Each row is a point on a landscape with many valleys, with its height.
From any point a ball rolls to the lowest of the 2 points nearest to it. It stops when none of these is lower. Distance is the straight distance between rows; heights are no part of it.
j_860: [  4 -26 -17  11  -2  28   6 -19   5 -11   9   4  -3   7  13  -4 -35 -14
 -25  -6  13 -14  10  -2  -7  -7   0   3  -3   4  24]  height 44.8
j_739: [ 18  -6 -13 -15  13  -3 -16 -21   6  -8   0 -12 -10   0   5  -9   2   7
 -14   2  20  25  13   2 -16  19  -6   5 -14   1   5]  height 56.3
j_956: [ -2  11 -17  16  -1   4  -3   3  -6  18 -27  23   3  11  -9  15   9  30
 -11  -4  -7  -6  12 -17 -29   1   5 -13  -6 -21  -1]  height 64.5
j_384: [ -5  22  14 -23   6 -33  -8  23  -8  -2  -4  -4 -13 -17   7  -8  22   5
  -4   9   4   8   4   6 -15  20  -5  -1  -8   4 -20]  height 38.1
j_396: [-20   2  -3  28   7  -9   2  -2  10 -18 -11  11  -4   1  21  -7 -20  -1
 -14   0   0 -33   3  -8 -13  -1   3 -11  14 -17  -1]  height 66.3
j_866: [  6  -4   1   5 -12  25  -2  -4   4  28 -10  -4   1   6  16  -8  27  20
  15 -15  13   2 -16  -6   1  18  16   8  -2 -17   7]  height 57.8
j_236: [ -4   0  -9 -11 -12 -27   3  -1  -4  13  14 -23  11  -6 -12   8  -2   1
  20  -8  36   4 -16 -20  20   6   5  27   1  22   6]  height 40.2
j_90: [ -1 -14  -7   9  -9  24 -11  -9  12  15  -8  11 -18  12  16  -5 -10   6
 -19 -11  16 -18 -28   9 -19 -19  14  18  -9 -19  26]  height 59.8
j_881: [  8  13  27 -33  -2  19  -3   7 -12  21  -8  -5   8  -8  -1  -7  22  21
  13   7  -7  19   7   9   6  18   3   4  12  -7  -2]  height 68.5
j_6: [-16  -1   4  15 -10 -21   7  24 -12   8  15  12  -6   8   3   8  -8  -9
   1 -21  12 -20 -13 -25   5  -5  15  23  -7   2  -6]  height 47.6
j_700: [ -8  13   0  20   1   1  -3  11   3   9 -20  10  -8  16  11   1  -2   7
 -25   0  14 -49 -18  -7 -17 -23   7 -14   9 -27  19]  height 67.5
j_873: [  3  -3 -11   5  11  -7   8 -10  -2 -26  10   4  -1  -2   7 -10 -19 -14
  -7   4   2   1  16   0  -5  -7 -12  -6  -3   6  -1]  height 22.0
j_613: [ 12  14  18 -30   6  19 -17  14 -14  17  -6  -6  -3   9 -13   9   1  12
   0  16 -19  20   9  24  13  -4 -11  12 -21   6   2]  height 23.9
j_60: [ -6  -8   3  11 -12   8  21   9 -13  -3  22   2  13  -2 -20   9  -4 -17
  22  -7 -11   6  -1   1  30  -5  -2 -10  14  24 -11]  height 48.4
j_20: [ 21  -5  -2 -22  10   8   3 -12  -6  -9   9   6  10  -5 -15 -15   4  -4
   1  10 -11  34  24  -2   2  12 -14 -14   6   6  -1]  height 43.3
j_530: [ -4  13   9  13  -7 -17   4  28  -1   6   0  28  -3 -10 -11   8  -4   7
  11   4 -38 -11   8 -14  -6 -11   5 -17  -2 -10 -19]  height 64.8
j_774: [-20  -4  -2  17 -13 -26  11 -11  22 -10  -5   7  -3 -17  12  -4  -3   1
  12  -9  -4  -8  -8 -19   4  30  13   4  14  -1 -25]  height 49.3
j_272: [ 14   0   0 -31  -7  -4 -15  16  -9  22  15 -15  -2  10 -16  17  12  12
  11  -9   2  24 -11  -4  30  -1   6  34 -16  18   5]  height 41.8
j_248: [-19  10  -5  29   2 -17   0   5  21  -9 -14  24 -13  -1  -5   3 -18  -5
   0   6 -34 -37 -10 -15  -8 -10   0 -30  26  -4 -28]  height 50.8
j_640: [ -3   4  -4  10   6 -15   8   4  -7 -14  -6  11  -2  -3  -9  12  14 -10
  11   6 -23  22  28   2   6   2  -6 -21   5   4 -13]  height 38.5
j_472: [ 10 -10 -10   9  10  21   5 -22   6  -5   4   3   7  -1  14 -16 -27   0
 -19   0  21  -9  10  -1 -24  -4   2   3   6 -14  14]  height 41.9
j_592: [ 15  -7  -4 -16  -7  11 -16   7  -5  17  -9   9 -16  12  -4   9   1  16
  -1  -5  -5   8 -10  11  -4  -1   1  15 -30  -5  11]  height 68.8
j_250: [  5   0   4 -13   4 -29 -13   7  -2   6   8  -6 -10  -3   4 -15   1  10
 -11  -1  13  18  13 -14 -25  15   2  19  -6  -9 -16]  height 48.6
j_454: [-11   8  -2  15  -2 -15   3 -17  31  -8 -16  17  -3 -15   9 -14  -1  11
   3  -3 -12  -7  -1 -18 -11  30  10  -9  18 -10 -34]  height 50.6
j_120: [ -3  29   9  -2   5 -31  -5  23   2 -10  -7  14 -11  -3  -1  -7   3   4
  -5  15 -13 -16   1   0 -21 -10  -4 -19  -5 -11 -22]  height 57.3
j_825: [  7 -15 -13   7   4  -3   5 -12  -3  -8  18  -5   2   1  -4 -10 -20  -9
 -12  -7  11   9  10 -20   3   6  -2  14 -10  11   9]  height 29.0
j_290: [  2  13  -7  -2  -9   5 -14  13  -5  22 -28  17 -10  16   0  19  14  24
 -12   4 -11  -4   4   1 -22  -5   9  -3 -23 -17   5]  height 66.5
j_329: [ -7  11  12   3   5   4   9  -2   6 -15   2   7  12  -9 -14   3  -9 -17
  11  20 -31 -10  13  26  -2 -20 -10 -24  16   0 -11]  height 70.5
j_849: [ 11  15  15 -20   0  26  -4   5  -6   6 -15   2  -3   5 -10  15  10  10
  -2  13 -18   4  14  36   1 -17 -14  -7 -13  -1  10]  height 18.3
j_433: [-13   1   4  17 -11   6  11  -3  -3   8 -23  13   5  -3   3  19  20   4
   7   4 -13 -24 -12  12  -4  12   7 -26  14 -12  -5]  height 55.9
j_296: [  2  13   5   2  -1   6 -10  -8   6  15 -22  -4  -9 -12  13 -15  36  34
   9  -6  -1  13   4   4 -20  31   7 -17   7 -14  -9]  height 68.4
j_455: [ -1  -2 -18  20  -3   3   3  -1  -9  -5 -10  19   0   7 -14  28   9 -10
   4   5 -31  13  35   9  -5 -18  -9 -26  -8   0  -4]  height 43.8
j_400: [  8  15   8  -7  12  11   1   7 -10  -9  -3  -4   1  -1  -6  14  10 -13
   9  11  -8   2   5  30  10 -16 -20  -9 -13   8   2]  height 16.5
j_586: [  3   7  19 -22   1 -11   6  11 -10  -7  16  -8  11  -7 -18  -1   9  -4
  25   4  -9  22   8  -4  25  14  -2   3   5  19 -17]  height 21.2
j_587: [-20  -9   9  22 -20 -15  19  18   4  -7  21  16  -1   0  -2   0 -26 -17
  10 -10   0 -18 -12 -22   8  -4  11  18   8   7 -18]  height 48.9
j_31: [ 16  -5  -3  -6   5   8  10  -6  -1   2   7  11   8   5 -12  -5 -15   2
 -12   5  -4  12  22  -4 -28 -12  -6   2 -11 -11   1]  height 39.1
j_509: [-27  -9  -7  26  -8  -5  12  -2   5 -37  22  -8  -6  -8  17  10 -24 -29
   0  -8   2 -21   7   0  21  -8   0  -6  11  16   8]  height 45.3
j_319: [ -5  15  21 -17  -7   5  -4  10 -14  18 -26  10   6  -4  -4  13  27  16
  12   4 -20  15   9  11   9  13   6 -10   3 -10  -2]  height 71.0
j_152: [ 11 -11  -2  -7  -1  20   3   2 -16   5  13  -8  12   7 -19   1 -13 -16
   8  -4   3   7 -18   1  37  -3  -4   9  -1  32  14]  height 49.1
j_771: [ 15   3   2 -19   9   3 -11 -10 -23  -7  -1 -13  25   5 -23  -2  10   0
  10  -8  -3  40  11 -27  34  20  -4   7   9  26  -7]  height 29.9
j_212: [  5 -16 -20  -3  -1   9 -15 -19  12   1   3 -15 -12   5   7  -1 -15   9
 -19  -9  19   2 -20  11   4  -2   1  24 -17   6  15]  height 60.9
j_475: [-28   4   1  32  -9 -10  10  21   5 -12  -1   8 -12   0   6  13   5 -21
  10   4 -24 -33  -7  11   9 -13  -3 -27  18  -4 -20]  height 53.0
j_982: [ -1  24  21   6  10 -16   3  22   3 -10  -4   0  -5  -7   1  -7   8  -9
   3  17 -10 -25  -9  10 -10 -25 -16  -9   2 -12  -1]  height 55.7
j_803: [ -2 -15  -8  -7  -5   2 -19   2  10  11   3  -4 -20  12  12  -3  -8  -1
 -18 -16  20 -11 -39  12  -1 -15   8  28 -16  -4  14]  height 60.5
j_926: [ -2  -2   9   2 -10 -22   1  22  -1  15  12  -2  -1  -7   2   3   8  -1
  10 -15  16  -6 -17 -15   5   4  18  28  -8  -6  -9]  height 46.6
j_891: [  1  19   7  -9   3 -26  -6  19  -9  -2  -2  -8  -7   3  -2   5  14   1
   7   5   0  10   7  -1  -9   9  -2   6 -26   8 -10]  height 40.7
j_359: [  5  -9  15  -6 -14   7  18  14 -17   8  25  -3  10  -4 -16   0  -6 -10
  16  -7   2   2 -15  -4  31  -3   8  14   6  17   8]  height 50.7
j_264: [-13   1   3  33 -13  -6   2  26  -2 -21  31   1  -8  -6   1   9  -3 -21
  17  -6  -7 -23  -7   2  13 -27 -13 -13   2   7  -5]  height 47.9
j_887: [  7 -14 -21  -4   3   6  -8 -30  11  -4  -1 -18   1   3  10  -2  11  10
   7 -17  17  31  -1 -16  19  32   5  11   1   6   8]  height 26.5
j_485: [  3   0   3  -4  15  13   6 -19   5 -10  -5  -5  12  -5   8  -7   4   1
  -3  14   5   1   6  26  -9  -1  -9 -16   8  -8  10]  height 49.5
j_293: [  8   7   2 -26   0   6 -18 -11 -12   3  -8 -19   6  11 -10   1  21   6
  11 -14   3  43   0 -14  17  26  -1  12   5  13  -1]  height 19.5
j_622: [ -4   8   4  -5   0  -4   2  -8  -1   0 -26   7  -1 -12   5  -2  38  16
  11  -6 -10  24  16  -5  -5  36   0 -15   7  -5 -15]  height 69.9
j_922: [ -3 -18 -19   8 -12  36  -2 -11  -3   4  -5  10 -11  18   2  13 -16 -11
 -17  -7  -7  -6 -15  15  -8 -23   0  -3  -4   2  25]  height 50.3
j_884: [ -9   8  19   9  -8  -7   9  20   8  19  -6  18  -2  -5   5  -6   4  10
  -2  -1  -7 -35 -24 -12  -9  -4  20  -5   9 -18 -15]  height 68.7
j_549: [  7   4  -9   6  17  -8   4  -2  -5 -30  21 -13   2  -6   0  -1  -9 -19
   3   1  10  15   9   0  18  -6 -17  -5 -10  22   5]  height 16.6
j_487: [  4  -9 -13   2   6   4  -2 -29  11  -2  -9 -14  -3   4  21 -13  16  14
  13 -15  11  19   6 -12  -5  32   4   7   1 -12  -2]  height 20.6
j_744: [ 14 -18 -11  -8   2   4 -11   4   3   2  22 -13 -15  12 -19  -2 -23 -15
 -12  -3   8   6 -23   3  17 -20  -7  26 -22  21  23]  height 46.4
j_474: [ 12 -12   3 -13  -4 -17 -15  11  -1  27  16  -9  -6   2   1  -2   2  -1
   2  -6  27   1 -19  -5   0  -5   8  36 -15  -5   8]  height 44.9
j_759: [ -5   5 -11  -7  11 -13  -9 -10  -7 -17  -9 -17  -4  -1   9  10  17  -3
  13 -13  17  22  -3   8  20  15  -5   3 -14  17  -2]  height 56.6
j_338: [  0   5  -4  12   0  16   9   6  -8  -7  -9  11   5   7 -14  19   8 -10
  -2  16 -22  -6  20  21 -16 -33 -16 -23  -1  -1   7]  height 47.3
j_519: [-10  20   9  -2   8  -3   3  -3   6  -4 -23  11   6 -12   5   0  24   9
  -3  18  -9  -5  10  12 -22  11  -2 -30  15  -3  -9]  height 28.9
j_693: [ 14 -12 -12 -10   5  16  -7 -26   3  -8  -3 -24  14   0   0 -16   0   6
   4  -9  23  20  -6 -15  29  30  -1   6  12  19  13]  height 30.6
j_129: [  1  17  19 -30   7 -26  -8   9 -11   0  15 -25   9  -5 -14   4  11  -3
  11   4  16  18  -8  -1  20   8  -2  19   7  20  -8]  height 12.5
j_268: [ -1   6   2  11 -12  15   5  13 -10   7 -11  15   4  20  -9  24  -2  -1
 -13  10 -24 -20   3  10 -21 -35  -6 -13  -5 -10  16]  height 50.2
j_913: [ -3  10  23  -4   2  -2   8  12   2 -15  12   8   3 -14 -12   1   1 -13
  20   7 -35   4   4  10  12 -10  -7 -20  15   9 -23]  height 68.9
j_824: [ -1  22  24 -17  -3  -9  -3  26   2  24  -9  11  -8 -11   3  -9  21  16
  -1  14  -5 -10 -10  11  -3   4  13  -5  -3 -15  -9]  height 32.3
j_561: [ 14  -1   2 -33   5  18 -25   3   5  19  -3 -12  -8   9  -3  -4   8  16
  -9  10   1  17 -11  16 -12   3  -5  14 -20  -7   4]  height 70.3
j_443: [ -9  -6 -22  13   1 -22   4   3  -4 -23  32 -24  -7  -2   3  15 -30 -13
  -2  -9  26   0   6 -16  26 -13  -5  17  -9  31   7]  height 41.5
j_333: [  4  -4 -20  -1   1  27  -3 -24   6  -2 -16   4  -7  11   4  12   0   3
  -8  -5   0   6  -9  22   1  -5  -5  -9 -10   0  20]  height 49.2
j_565: [ -7   3  20   8 -16 -10  11  25   3   7  14  15  -1 -11 -14   3  -2  -6
  17  -2 -32  -9  -3  -1   8 -15  -5  -6   5  -1 -21]  height 67.0
j_598: [  7 -10 -14   6  -2   6   2 -20   7   7  -5   0  -5   0  17 -16   5  26
  -3  -6  10   5  11 -18 -23  16  11  -2   0 -21  -1]  height 29.2
j_568: [ -6  -4  -3  22  -4 -10  10  17  -5 -18  33  -1   6  -5  -7  14 -10 -20
  16 -12 -10  -2  -2  -3  21 -13 -13  -5  -2  16  -9]  height 46.0
j_232: [ -3  -6   5  16 -16   9  11  -2  -7  12 -18  -2   4   3  18   4  17   8
  11  -4   4 -16 -18   7   3  16  10  -2   6 -11   7]  height 56.8
j_457: [-18  -8 -10  23  -8 -12  12   4  -4 -28  32 -11   0  -4   7   6 -24 -23
   2 -12   5  -8   7 -19  19  -8  -3  10   4  26  -1]  height 43.5
j_800: [ -2  14   9 -17   6   4  -3 -16  -4 -10  -6 -10   6 -12   4  -9  24   8
  18  -8  -6  33   7  -2  10  38   4 -10  23  -5 -14]  height 71.9
j_694: [ -3  32  19  -8   4   6  -1  10   0  14 -25   6   7 -12  -6  16  22  14
  -8  27 -20 -22   6  19 -19  -4  -1 -25  16 -10   1]  height 24.6
j_603: [ -2  27   4   3   7 -17  -5  16  -1   3 -18  21  -9  -4  -5  -6   6  19
 -19  19 -22 -15  15  -9 -33  -2   0 -22   3 -14 -18]  height 59.3
j_619: [-17   2  -7  24   9  -4   4  -2   0 -28 -13  -8 -14   1  18  12   3 -16
  -4   9   5 -21   4  23  -1 -20 -18 -17  -4   1  11]  height 47.4
j_928: [ -7   1  10  18 -10   6   5  10  -4  20  -5  15  -1   3   9  -5  -1   4
  -8  -3   9 -34 -20  -7 -12 -12  16  -1   2 -23   6]  height 68.1
j_569: [-21  -8  -4  22   1  -3   2  -2   5 -18  -2   7  -4   4  21  -5 -32  -1
 -24 -16  16 -17  20 -14 -18  -7  11   5  -3  -9   9]  height 65.0
j_2: [ -8  -2  13  15 -13 -11   8  15   7  18  -1  20   3  -6  -1 -17   2  10
  12 -12  -4 -18 -21 -24  -3  13  25   9  14 -16 -19]  height 69.4
j_669: [ -8  25  36 -18   3   6   1  14   2  16 -17   8   8 -17   7  -5  25  15
   7  22 -19 -15 -12  19  -3   6   6 -14  21 -11 -12]  height 29.1
j_494: [-16 -13 -13  12   8   5  -8 -12  12 -19 -13  -6 -11   2  41   4 -28   1
 -28 -14  27 -15   6  -6  -6   5   8  13 -16 -11  13]  height 63.8
j_612: [ -2  -9 -12   9  -1  -6   1 -14 -14 -13   0 -17   7  -2  -7  18   3 -15
  10 -13  12  18  -2   4  29   8  -2  -1   5  31   4]  height 36.7
j_912: [ -2  12 -10  10   2   2  -6  -4   1  14 -27  14   1   1   2  -1  25  37
  -5   3  -4   3  12  -8 -35  18  11 -19  -4 -19  -7]  height 66.6
j_809: [  0 -19 -25  -3  -1  22 -14 -25  15   4  -7  -4 -15  12  20 -11 -17  18
 -12 -18  19   2 -12   1  -9   8   6  14  -9  -8  15]  height 61.8
j_524: [  5  -7   5  -9   0  26  -5  -9   9   3   1   0 -11   6   8  -6 -16 -15
 -16   9   7 -25 -23  24  -7 -33  -4   3   0 -10  29]  height 51.9
j_820: [ 14   7  22 -18   0  35  10   5  -1  26  -5  -2   8   5  -6   0  11   3
   2  11   6  -7 -15  26   5 -14   5  14   0  -8  20]  height 47.1
j_266: [  7 -12   8   0  -3  -5  10  -1  -1   5  18  18  15   5 -12 -12 -22  -6
  -5  -6  -9   4  20 -21 -17  -6   3   3  -2 -11  -9]  height 50.4
j_362: [ 16 -24  -2  -6  -6  26   6  -5   0  21  18  -7  -3  -4   6 -15 -10  -8
  -2  -9  25  -4 -25   1  10   3  11  20   3   4  19]  height 44.7
j_848: [  3  23  24 -10   4  -8   0  21   0   7  -4   5   2   7   9  -6   6  -3
 -13  23   0 -25  -6  18 -24 -30  -7  -5  -1 -21   8]  height 54.3
j_817: [ -5  -1   8  -1 -10 -16  11  -8   6  -8   5  -2   6  -9   5 -14   3   0
  13  -6   1   8   0 -13   1  27   9  11   9  -1 -16]  height 47.2
j_933: [  0 -16 -25   6   3  -3 -10 -10   7 -18  18 -29  -9   5   2   7 -30  -7
 -15  -2  27   2  -5  -4  27  -8  -7  20 -14  34  19]  height 39.9
j_772: [ -9 -14 -21  14  -2  -1  -9 -18   7  -9 -22  -2 -18  10  30   2 -11  13
 -13 -20  16  -3   2  -5  -6   8   9   6 -19  -6  11]  height 63.0
j_131: [ -7 -12 -25  32   5 -13  -3 -10  -1 -18 -16  18  -9  13  12  18 -11  -2
 -11 -16  -5   9  25 -14  -7   1   7  -2 -16   2   0]  height 54.1
j_151: [ 14  -5 -27 -11  19  -9 -14 -29  12 -21   2 -26  -5  -4   3  -7  -9  -1
 -15   0  25  21  11  -5  10  14  -8  18 -11  16   4]  height 58.1
j_46: [  9  -3   4 -17   8   4   6   0 -21  -7   7  -4  15   2 -19  10  16  -4
  15  -5 -13  27  16  -3  34   5  -2  -8   5  24  -3]  height 29.3
j_999: [ -5   5 -10   8  10  10  -1 -14   3 -17 -26   0  -4   5  10  14   6  -5
  -4   6  -6  -2  -2  30  -5 -14 -14 -20  -4  -2  13]  height 48.2
j_316: [-10  -4   4   9   0   9   6   8  -2 -12   6   5  -2   8   9   0 -20 -22
 -15   0  10 -24  -8   9  -5 -28  -7  -3  -2  -9  25]  height 51.0
j_386: [-13  -6 -10  20 -14  33   1  -3   0  11 -14  10   0  19  -6  22  -3  -9
 -13   2 -10 -21  -6  13 -24 -28  -5 -12  12  -4  26]  height 51.6
j_181: [ 10 -14   2   3 -10   1  15   9 -14   7  15  18  11   5 -17   1  -6  -3
  10  -8 -23   9  10 -13   3  -2   1   5 -11  -1  -5]  height 59.1
j_601: [ 26 -12  -9 -10  13  12  -2 -15  -3 -10   8  -2  11   2 -20 -11  -8  -5
  -2   2   9  26  13  -7   7  11  -8   6  -7  16   5]  height 35.8
j_573: [-20  -3   7  26 -11  -5   0  26  -5 -10  19   5 -13   8   9  -1 -18 -25
  -5  -7   1 -33  -4  -8   4 -32  -3  -3   1  -3   9]  height 49.4
j_330: [-11 -22   0  12 -17  15  27  -5   0  -3  14   9  17  -2  -4  -5 -16 -21
   3   1 -12  -9   0  -7   9   3   6  -2  24   1  -3]  height 54.6
j_831: [-17  -4 -11  27  -2 -15  15   6  -7 -15   1  19  -1   0  -2  15  -9 -11
  10  -3 -21   0  21  -6   4  -2  -1 -22   3   3 -20]  height 43.6
j_195: [  7  -7 -11 -13  -3 -24  -5  -9  -3   4  23 -36  16  -3 -13   4  -4   2
  12   0  27  19  -1 -28  22  17   0  26   7  26   2]  height 37.7
j_405: [-16  -2  -9  24   2 -20  12  -5  15 -18 -11  23  -1  -3  -3   4 -12  -8
   5   2 -31  -7  11  -9 -10  -2   2 -29  15  -8 -27]  height 47.7
j_394: [  7  -5  -5  -6   6  14  -6 -24 -17   0  -8 -22  17   5 -12   7   7  -3
  16 -12  13  15 -10  -3  40  18  -2   5  16  21   7]  height 34.4
j_382: [ -1  17   6 -11   8  -3   0  -7 -12  -7 -15   5  -1  -6  -3   7  19   4
   5  14 -11  21  27  20  -3  10 -11 -27   4   1 -12]  height 33.4
j_690: [  7 -18  -5   4  -5  23  -3  -8  10  26  -3   1  -4   7  19 -13   5  12
   0 -13  24  -7 -21   0 -17  -1  25  17   3 -20  16]  height 58.9
j_590: [ 17   4   2 -42   7  18 -27 -10  -9   9  -8 -19   5  11 -11  -6  16  19
   3  -8   4  37   0  11   9  20  -8   7  -2  12   3]  height 8.9
j_659: [ -2   0   7   2   6  10  16 -13  15  -3   1   2  13 -12   9 -11  -5  -2
 -11  20  -3 -22  -9  15 -14 -11 -10  -8  23 -13   4]  height 51.1
j_377: [  4   1  -6   9  12   6  14  -6   1 -17   6   8  12  -1  -4  -7 -20 -11
 -17  11  -9  -3  22   2 -28 -24 -10 -12   0 -10   3]  height 29.8
j_297: [  4 -11  14 -10  -3  28  12  -7   2  17   6  -5   8  -4   9  -7   7 -10
   2   2  20 -13 -30  17  10  -7   8   6   6 -10  20]  height 45.8
j_562: [-24  11   6  22  -3 -23   3   6  11 -10 -20   5  -3 -14   1  10  16 -11
  17   1 -18 -25 -11  16  13   7   1 -25  17   2 -22]  height 53.8
j_749: [ 23 -24  -7 -14  -4   8 -15   1  10  30  17 -22  -3   5  -1 -14   1   6
   4  -5  30   5 -24 -10   8   8   5  36  -6  -3  15]  height 42.9
j_515: [ 23 -12   0 -30  -3  -1 -14   8 -10  27  13 -16  11  11 -20   0   8   3
   4  -5   9  20 -12 -18   9   9  -3  29  -8  15   7]  height 37.9
j_206: [  9 -11  -7  -5  -3 -10  -9  22  -4   9  29 -12  -8  13 -15  10  -9 -19
   0  -8  11   0 -16  -3  17 -26  -5  28 -29  16  10]  height 45.0
j_541: [ 10 -14  -8   1   5  26  -2  -3  -4  -8  24 -12  -3   6 -14  -3 -17 -20
  -9  -2  10  -1 -15   8  24 -22 -12   6 -12  29  23]  height 47.8
j_684: [  4  -9   6 -14 -10   4  16  -3  -6   9  -1  16  16  -2 -17   0   1   5
   9   4 -32  21  28  -9  -2   4  -1  -5   9 -10  -6]  height 67.7
j_974: [-26   4  -4  23   7  -6  13  -8   6 -39   5 -13  -2  -8  17   4 -13 -31
  -1   8  -1 -15   5  16  17  -8 -11 -15   9   5   3]  height 46.7
j_188: [  7  -3   9  -2 -10  34  18   0  -5  28 -16   2  14  -1  -4   8   8  12
   4   7  -5 -10  -7  17  -2 -10   8  -2  12 -13  16]  height 49.0
j_397: [ -5  13   3  -5  16 -27 -10   2   7 -17  -1 -14 -11  -9  22 -12  -6  -4
 -15  14  23 -12  10  12 -24   1 -12   5 -12 -10   0]  height 74.1
j_863: [  0  13  17  -7   3   6  10   3   7   9  -6   6   9  -8   6 -14  11   8
 -11  31  -3 -27 -15  14 -17 -25  -6  -4  13 -24  12]  height 52.6
j_819: [ -6   9   4  10   4  -6   6 -23  26  -4 -19  14  -6 -22   2 -10  -4   7
  12  15 -23  -3   0   1 -15   9   2 -21  25  -7 -27]  height 52.4
j_427: [-24   1   2  13   0  -6   7  -8   0 -12 -22   0   9  -4   6  11  25  -9
  15  -3  -3 -11  -4  19  14  15   1 -20  16  -1 -10]  height 54.7
j_536: [  1  18  18 -22  11 -21  -4  18 -12  -2  23 -25   4  -7 -13   3   9 -10
  19  12  19   0 -12  17  21 -19  -6  14  -2  19  -3]  height 7.1
j_821: [  0  -2 -11  -1  -3 -26  -1   4  -5  -6   7  -1   2  -2   5   0   8   3
   8  -8   4  11  11 -16  -4  19   3  14 -17   5 -15]  height 44.0
j_163: [ 15  -7   9 -13  -7   9  -1  17  -8  25   5   7  -1  13  -5  -2  -1   7
  -5  -1  -2  -2  -1   5  -1 -13   7  16 -23 -13  12]  height 70.4
j_14: [ 26  -6  13 -22  -6  16   1  17  -7  21  14   4   7   6 -18  -1  -3  -3
  -2   7  -4  11   3   4  18 -16   1  18 -20   4   7]  height 72.0
j_436: [ 11   5  29 -39   2  15  -2   0  -6   5   6  -6  16 -14 -13 -22  11  11
   5   7 -10  26   8   0   9  17   0  -1  19  -2  -8]  height 65.1
j_713: [  1  18  26 -22  -3 -20 -18  27  -7  24  -5  -5 -16 -13   6 -10  24  15
  -1  12   6   0   4   5 -19  21   8   5  -8  -7 -15]  height 35.4
j_78: [ 16  -1   4 -18  12 -12   7 -10   3  -5  17   0   7 -10 -13 -22  -4  -1
   4   2 -11  34  21 -16  -6  23  -5  -3   7   6 -20]  height 51.3
j_823: [ 18  -6  -7 -31   4 -12 -29  -4  -6  16  12 -31  18  14 -23  -4   5   7
   8 -11  18  27  -4 -28  18  20  -2  23  -2  24   4]  height 31.2
j_469: [  9  11  18 -37   1  -6   1   2   5   6  12  -3   9 -14 -12 -26  17   5
   6   3 -14  40  20 -19  -8  31  -5   0  23  -1 -22]  height 59.2
j_446: [  2 -20 -30  14  -1  30   7 -34   0  -3   1  11  -2  14   4   4 -20  -8
 -20 -10   2  11  16  -9  -1  -1   6  -5   1   4  19]  height 47.5
j_501: [-18  11   1  35  -9 -10  -1  25   9 -10   3  17 -11   1  -9  11 -16 -10
   2   7 -33 -38  -7  -9  -1 -27 -13 -30  21  -6 -24]  height 52.0
j_596: [-15 -19   7  26 -14   3  24   6   3   1  18  19   5  -3  -6  -3 -31 -14
   8 -10 -21 -15   2 -18   5  -3   7  -4  16   0 -15]  height 51.4
j_11: [-25  11   4  22   7  -3  -6   4  12  -3 -17   3   1   2  25 -15  -6  15
 -25   3  16 -48 -15 -14 -19  -7   9 -10  13 -29   8]  height 67.1
j_452: [  3  -8 -28   7   4  -2  -4 -20   0 -11   1 -20  -5   5  -2  12 -15   0
   1 -13  18  17  -4 -11  30  11   0  14  -3  39  14]  height 38.4
j_176: [  5  14   7  -9  14 -13  -4   9  -7 -20  14 -20   5  -7 -12   5   1 -13
   8   4   5   8   5  16  13  -8 -18  -2  -9  20  -9]  height 12.3
j_461: [ 20  -3  -8 -27  15 -16 -28  -6   4  14   0 -20 -15   6   6  -8   5  15
  -8   3  19  27   9  -5 -27  22  -4  19 -20  -7  -2]  height 53.4
j_795: [  3 -12  -6   5   8   4  10 -23  20  -6   1  -1   9 -10  14 -22 -16  10
 -14   2  16  10  21 -16 -17  14  12  -1   7 -16  -5]  height 36.4
j_641: [  0 -17   1   0  -8  23  22  -7  -7   4   1   4  14  -2  -9  -1   2  -2
  10  -1  -7  -1  -5  10   9   1   1  -8  15  -3  10]  height 51.5
j_22: [ -9   5 -10  12   2 -16   1  -8  -4 -18 -16  -6  -4   0  17  10  15  -6
   7  -5  12   2   1  13   9  14   3  -7  -3   0   2]  height 55.8
j_166: [  4 -20 -36   7   8   3   0 -25   4 -16  -9  13  -9   9  10   9 -18   3
 -15  -9   4  22  22  -9  -3   5   4  -1 -16   7   8]  height 50.9
j_745: [ -2  28   8   7   8  -8  -4 -16  30   2 -18  25  -9 -19  -7  -7  -2   8
   0  22 -33 -16  -7  -5 -28   0  -3 -28  27  -3 -25]  height 53.9
j_977: [ -7   9  -7  18  -6 -18   4  13  -4  -2 -13  22   5   6 -11   3   3  15
  -9   3 -19 -11  11 -17 -18   0   7 -17  -5 -11 -14]  height 61.9
j_648: [  2  -1  -1  -9  13  -5 -15  -2   7  -2  -2  -7 -11   3  15 -19 -11   0
 -22  14  23 -13   5  14 -31 -14  -6   7 -13 -22   6]  height 73.4
j_69: [  0   6  -3   0  -7  -2 -10   7  -2  11 -22  10 -11   5   7  11  18  10
  -2  -9   0  -2  -8   8  -9   1   5   2 -24 -11   8]  height 67.6
j_876: [  9   6   0 -12 -11 -21  -5  27 -11  14  28 -15   1   5 -15  16   8   1
  20  -8  12   7 -15  -5  17 -14   1  29 -21  20   2]  height 43.4
j_559: [ 18  -8   0 -20   7   2 -15  -3  10  19   9 -11  -3  -2   6 -18  -4   6
 -10  13  17   5   0  11 -25  -7   0  16 -15 -21   3]  height 72.1

For each start below, name the point where the ball stops.
j_152 | j_823
j_809 | j_694
j_120 | j_487
j_974 | j_487
j_131 | j_487
j_819 | j_694
